A landscape with many peaks, sampled at points; each row gives a point and its height.
A climber steps from a point to the highest of its 2 nearest points, and stops where none of them is higher. Distance is the straight distance between rows; heights are no part of it.
lov: [ 69 177 106 129 134 123 134 159  84 106 117 104 172 166 177 126 127 128
 133 116 152  92 117 131 169]  (h 462)
Vadep: [198  82 109 135 135  97 108 131 149 121 120 152 128 130  66 148 179 140
  95 167 111 143 185 114 129]  (h 269)
nugot: [ 71 190  71  81 138 136 135 143 117 131 135  73 169 183 117 105 139 139
  98 143 106 110 173 146 176]  (h 633)
Solag: [144 124 120 147 162 114 156 171 151 151 146 125 141 147  86  99 138 124
 112 147  58  81 111 122 176]  (h 574)
bido: [153 133 155 100 116 120  94 115 108 171 136 100 155 168 178 135 116  97
 126  58 170  83 143 141 145]  (h 620)
Giga: [ 49 155 109 117 155 137 137 125 109  56 131 115 139 165 183 124 111 146
 123 144 166 127 117 118 162]  (h 514)
Fol: [116 138 156 117 136 141 106  98 113 147 136 112 144 151 191 150 121 146
 130  79 153  80 114 165 164]  (h 744)
Kade: [156  46 120 138  95 108 154 190 145 127 146 142  96 149 125 131 199 146
 144 134 132 159 165  94 111]  (h 216)
pige: [127 153 132 168 129 144 118 116 164 139  96 177 134  46  65 131 132 172
 173 152 130 193 107 102  81]  (h 579)
Budud: [ 89 138 158 118 135 192 120 163  94  80 109 171 112 139 209 104 106 139
 179 138 173 165 129 111 119]  (h 106)
Sor: [174 138 111  86 110 115 115 133  97 135 103  97  78 143 141 140 109 106
 121  95 157 109 196 180 117]  (h 464)
fatob: [134 155 144 113 115 136 163  90 125  96  67 127 112  97 116  98  70 131
  78 177  80 134 120  93 144]  (h 748)
pupo: [113 158 149  70 128 153  90 165  77 126  78  96 146 170 129 132 113  98
 141 109 140 138 124 133 198]  (h 47)
dizel: [167 112 156 107 138 168  99 119 151 200  92 157  96 127 133 156 150 197
 154 118 126 117 170 160 150]  (h 397)
zudo: [146 203  65 173 130 106 148 173 112 139 150 126 125 143 143  95 117 118
 113 167 105  96 130 129 149]  (h 697)
Zuzap: [151 117 151 123 157 107  93 140 137 121 157 116 145 144  97 172 117  84
 141 138 115 138  51 146 168]  (h 350)
rir: [112 154 150  88 134 170 109 144 100  77  90 145 111 135 191 120  96 110
 172  92 189 155 153 136 128]  (h 86)
Lan: [146 135 167 185  88 130 187 105 161 118 152 125 101 106 188 155 126 137
 136 155 118 135  43 112 116]  (h 536)
Gib: [126 120 147 175 111 139 132 108 139 173  92 152 127  59 125 134 155 164
 176 132 146 174 112 107  69]  (h 539)
vami: [135  99 123 143 123 123 123 146 165 133 206 159 129 142 102 128 140 140
 115 159  98 105 135 129 117]  (h 331)
teza: [ 95 132  94 142 142 159 111 144 146 143 181 140 123 156 127 141 122 156
 149 142 135 113 107 154 108]  (h 374)
vuzuv: [215 110  89 141 131  96 122 151 146 158 110 143  88 151  86 134 168 181
 111 160 104 124 202 125 129]  (h 302)
bebe: [ 91 191 134 100 126 152 165 133  90 117  98  92 158 112  69  81 115  72
 101 185  70 125 104 126 176]  (h 670)
Kefon: [ 62 153 100  98 160 119 143 113 118  57 128 121 162 175 115 112  99 121
 102 181 131 118 121 115 167]  (h 558)
lir: [135 123  91 120 133  86 112  85 115 118 117  83 126 160 156 149 116 143
  85 106 143 102 162 139 136]  (h 677)
ser: [161 120 126 140 168 128  77 125 134 222  92 106 163 132  86 115 132 144
 135  77 131  92 164 139 108]  (h 223)
lom: [149 134 103 187 131  86  84 116 149 144  96 126 130  92 102 190 170 150
 173 157 165 191 128 132  93]  (h 552)
veros: [108 128 135 104 186 158 153 133 146 134  77 155 150 142  43 114 138 153
 102 133  70  83 110 116 180]  (h 515)
gep: [125 117 112 106 178 121  81 113 134 187 120 115 176 132  61 104 117 163
 112  87 114 107 162 122 120]  (h 240)
zanip: [122 158 147 113 111 123 164 112 106 117 100 112 122 110  95  93  86  98
  81 191  66 115  96 124 176]  (h 703)
Vupu: [137  67 158 106 109 119 116 105 124 125 142 100 118 149 134 144 124 106
 104  78 136 155 125 121 114]  (h 501)
surap: [ 74 188 111 108 148 136 181 115 116 121 144 109 145  65  98  69 116  80
 125  82 117 103 134 172 135]  (h 617)
gozis: [182 118 114 187 108 101 152 175 118 151 152 118  73 154 150 134 136 101
 123 172  95  97 104 134 154]  (h 721)
Donak: [156 157  87 194 113  93 149 179  97 122 115 111  96 162 177 107 131 102
 119 152 104 109 120 129 158]  (h 615)
voz: [123 128 156 106 172 168 148 120 163 155  81 146 113 141  94 135 154 183
 133 113  88  82 105 124 179]  (h 484)
bev: [135 109  98 162 142  86 127  98 135 116 128 117 130 127 127 155 147 160
  93 135 103 113 139 124 136]  (h 601)
Bonen: [144 114 123 167 134 123  96 131 151 104  82 168 123  74  81 157 152 145
 169 165 127 222 120 108 111]  (h 619)
digu: [116  87 153 140 129 129 106 102  98 158 129 105 163 109 166 116 134  83
 134  48 172 123 124 126  62]  (h 300)
govi: [ 77 193 118  89 128 159 154 135  81 119 113  96 155  98  99  99 124  77
 138 124  97 113  95 158 147]  (h 642)
Pobat: [ 90  89 145  87 126 152 116 148 152  93 188 145 118 166 128 133 116  83
 146  89 167 151 102 139 117]  (h 626)
Mok: [139 128  90 178 127 106 104 148 151 160 186 124 132 145 137 163 157 155
 164 158 155 134 136 153  80]  (h 430)
zes: [ 92 190 136  87 127 169 157  92 140 106 127 132  94 107 129 130  84 142
 135 138 122  83 110 162 146]  (h 591)
fus: [134 114 122 167 107 109 162 122 139  94 199 154 131  80 111 109 132 100
 120 148 118 119  96 126  50]  (h 429)
Bapa: [ 82 187 134 109 130 145 210 117 124 121 136 142 101  56 134  66  91  90
 147  87 143 101 122 151 129]  (h 596)
vapi: [129 100 117 117 102  84  94  79 172  95 165 108 151 120 115 177 133 133
 124 116 159 182 136 106 110]  (h 414)
vusig: [158 119 153 124 134 124  97 113 153  96 182 152 132  93  73 176 118  83
 141 148  92 142  75 169 127]  (h 380)
Pabez: [ 97 169 147  53 135 166 119 130  99  98  83 121 119 129 153 122 100  98
 154  75 180 143 146 152 176]  (h 68)
nubup: [ 97 107 131 171 139 108 184 105 153  96 132 160 161  90 109 103 137 160
  89 168  85 139  90  74 122]  (h 513)
degi: [132 135 118 120 131 100  63  76 162 148 164 114 171 118  92 201 124 154
 136 127 162 154 105 153 110]  (h 378)
Nali: [ 75 150 151  87 131 170 143 111 132 124 134 116 136 135 153 144 103 138
 140 107 131  79 104 170 171]  (h 640)
dul: [100 107 124 149 127 131 104  83 117 156 123 107 160  92 148 143 135 134
 139 102 181 134 159 137  27]  (h 340)
Gisi: [127  72 137 151  64 115 163 142 163 110 160 139  93 150 180 157 181 159
 151 145 133 160 149  90 113]  (h 184)
fumef: [141  71 126  87  92  99 119  93 146  90 167  91 107 146 155 161 135 103
 110  85 175 165 137 107 112]  (h 457)
tas: [ 85 130 149 102 149 150 106  98 107 146 154 108 169 114 132 127  99 109
 134  45 161  95 100 139  93]  (h 272)
pab: [150 128 138 152 164 118  72  95 127 208  92 116 171 121 115 151 145 130
 152  76 159 129 110 128 118]  (h 195)
lomo: [120 136 155 142 107 188 154 162 138  94 131 173  79 115 195 108  93 144
 147 144 151 170  96  94 107]  (h 131)
torin: [112 101 110 178 147 116 153 110 156  93 127 123 147 122 135 140 147 162
 111 159  92 147  76  92 143]  (h 546)
zopup: [134 106 114 128 152  99  98 167  89 138 122 120 146 156 101 115 121  81
 113  93 130 159 123  86 146]  (h 472)
Novin: [138 160  82  92 127  92  93 105 122 151 139  71 150 174 133 137 103 118
  86  86 126  99 155 126 171]  (h 760)
duso: [ 84 195 144  82 126 165 195  94 153  91 117 142  81  83 159  87  70 140
 128 110 152 121 139 136 125]  (h 565)
pazu: [119 145 125 146 142 114  77  63 133 129 130 114 151 118 145 193 126 137
 159 114 179 156 109 166 100]  (h 381)
Rofe: [180  56 119 117  92  99 131 167 138 106 155 143 118 127  83 145 183 141
 133 163 119 181 184  99 105]  (h 242)
redud: [168 115 145  81  97 132 105 116 109 165 124 111 115 157 176 140 121 107
 124  57 174 104 195 152 111]  (h 534)
Veta: [110  97 148  81 132 151 123 149 122 105 173 144 125 139 100 104 102  78
 136  94 110 125 115 142 116]  (h 577)
nefo: [140 126 105 101 134 102 108 161  91  91 121 113 129 164 123 125 104  40
 117  96 157 160 122  88 166]  (h 508)
tivan: [110  94 149 132  85 157 157 140 149  81 151 162  92 128 195 119 134 141
 138 146 127 160 127  96 109]  (h 155)
rala: [178 122 151 167 168 117  98 129 146 192  69 136 174 127 144 167 189 124
 177  89 168 129 110 131 130]  (h 161)
zutag: [133 174 116 151 130 118 168 183 142 154 173 150 123 162 109  88 118 138
 110 190  80  83 110 120 171]  (h 624)
vefo: [163 115 101 113  97 136 143 124  95 133 140 142  90  93 113  93 132 144
 120 151 157 131 190 122  30]  (h 342)
fek: [119 197  82  66 127 110  91 125 127 148 124  84 148 169  98 131 105 150
 102 138 110  91 186 170 173]  (h 684)
Fazun: [136 108  96 176 111  87 113 130 156 149 133 135 131 125 120 164 184 173
 167 154 164 170 153 119  88]  (h 493)
guto: [120 121 106 127 123 146 132 105  90 130 116 132 114 102 151  96 122 130
 129  92 161 113 182 138  58]  (h 379)
Nit: [119 134 110 154 134 113 165 117 142  90 163 163 150  99  96  97 106 144
  59 186 101 113 126  86 119]  (h 487)
pefak: [160  77 164 152  98 138 120 134 122 128  86 132 104  90 156 127 176 137
 170 135 153 207 177 107  78]  (h 421)
kam: [121  93 137 115 152 117 155 122 151 150 129 155 141 141  65 100 138 128
  78 135  47  64 126 121 175]  (h 541)
luzal: [ 79 165 109  97 142 108 141 106 127 102 132 103 177 181  93 122 118 142
  81 173  92  86 139 139 194]  (h 592)
mumug: [145 144 126 179 109 112 175 155 153 111 190 179 143  86  96 105  96 113
  83 184 105  99  90 104  86]  (h 458)
lev: [190  96 127 130  98 146 131 139 103 128  88 140  65  99 146 116 132 152
 132 157 136 173 188 109  74]  (h 361)
forep: [ 96 112 144 109 150 140 106  95 129 171 142 119 164 121  91 120 106 153
 118  68 101  93 121 151 123]  (h 255)
gomed: [106 137 182  84 135 149 124 168  95 128  66 116 144 187 149 118 155 117
 137 131 119 132 116 120 235]  (h 28)
rosiv: [ 94 174 108 162 134 135 130 166  92 140 137 118 173 152 183  97 130 105
 143 106 144  95 126 146 128]  (h 420)
les: [108 106 106 100 135 120 117 163 124  61 143 132 126 171 161 115 115  64
 133 109 162 158 116  97 119]  (h 556)
fopu: [122  98 130 115 121 129 140 151 168 100 203 161 116 183 112 132 135 103
  97 179  84  80 120 134 150]  (h 298)
Geve: [131 121 107 142 129 106 120 164  74 146 117 108 149 146 146 107 130  96
 130  91 132 118 152 125 119]  (h 432)
dugim: [151  86 182 176 119 157 138 126 117 162  73 168 129  72 162 106 169 127
 166 117 149 178 126 100  74]  (h 483)
zase: [183 113 116 132 134 145 107 151 164 189 101 152  71 136 115 138 166 209
 151 134 122 130 186 144 121]  (h 349)
sus: [172 131 116 120 105 139 101 127  77 126  65 122  68 110 139 115 113 122
 132 137 125 150 190 161 115]  (h 399)
rini: [158 130 145 109 121 138 155 129 110  93  62 145  95  86 126  69  72 136
  86 175 101 172 150  65 103]  (h 690)
Zut: [118 140 162 126 121 159 153 149  95 106  76 127 100 156 163 110 118 119
 115 162 103 117 106 114 208]  (h 7)
gadil: [148 111 146 157 104 117 119 106 151 116 184 149 128  67  85 156 136 109
 138 161 104 151  87 144  98]  (h 403)
Vebem: [151 122 157 112 156 168 107 118 166 199 110 140 107 124  84 134 141 179
 148 112  82  93 110 158 166]  (h 449)
ditag: [107 144 133 201 124 110 150  98 140 138 152 126 134  97 169 159 126 148
 145 149 136 128  46 131 105]  (h 482)
Rer: [148  82 147 101 114 116 109 133 122 132 159 120 106 119 102 132 112  92
 129  87 122 123 137 157  90]  (h 540)
fidav: [173  99 157 172  91 109 170 131 149 140 148 127  82 128 166 156 147 123
 121 149 101 129  75 124 133]  (h 602)
Bip: [106 130 127 172 138 116 114 108 129 103 133 104 157 131 186 180 137 146
 140 124 163 141  82 128 120]  (h 431)

Where does a climber stop that starts at each point below?
duso -> fatob
Budud -> zudo
pazu -> gozis
vapi -> Pobat
rosiv -> Novin
lev -> Bonen
vusig -> Novin
vuzuv -> zudo
rala -> guto

Call two points neighbours if one is among the 2 nearest of the other. Go from one point of each pair to the other, from neighbour to neighbour, staying as high as possible. Name the lowest point that can't be avoided.
Bonen, fatob -> lev
gozis, zudo -> Donak
Novin, zudo -> degi
guto, fatob -> vefo
Fol, fatob -> duso
Novin, Pobat -> rosiv

For each start below, name every point that the climber comes to, in order.
pab -> ser gep forep tas digu dul guto
vami -> teza Mok Fazun lom Bonen
degi -> vapi fumef Vupu Rer Veta Pobat
pupo -> Pabez rir Budud lomo tivan Gisi Kade Rofe Vadep vuzuv zase dizel Vebem voz veros kam Solag zutag zudo
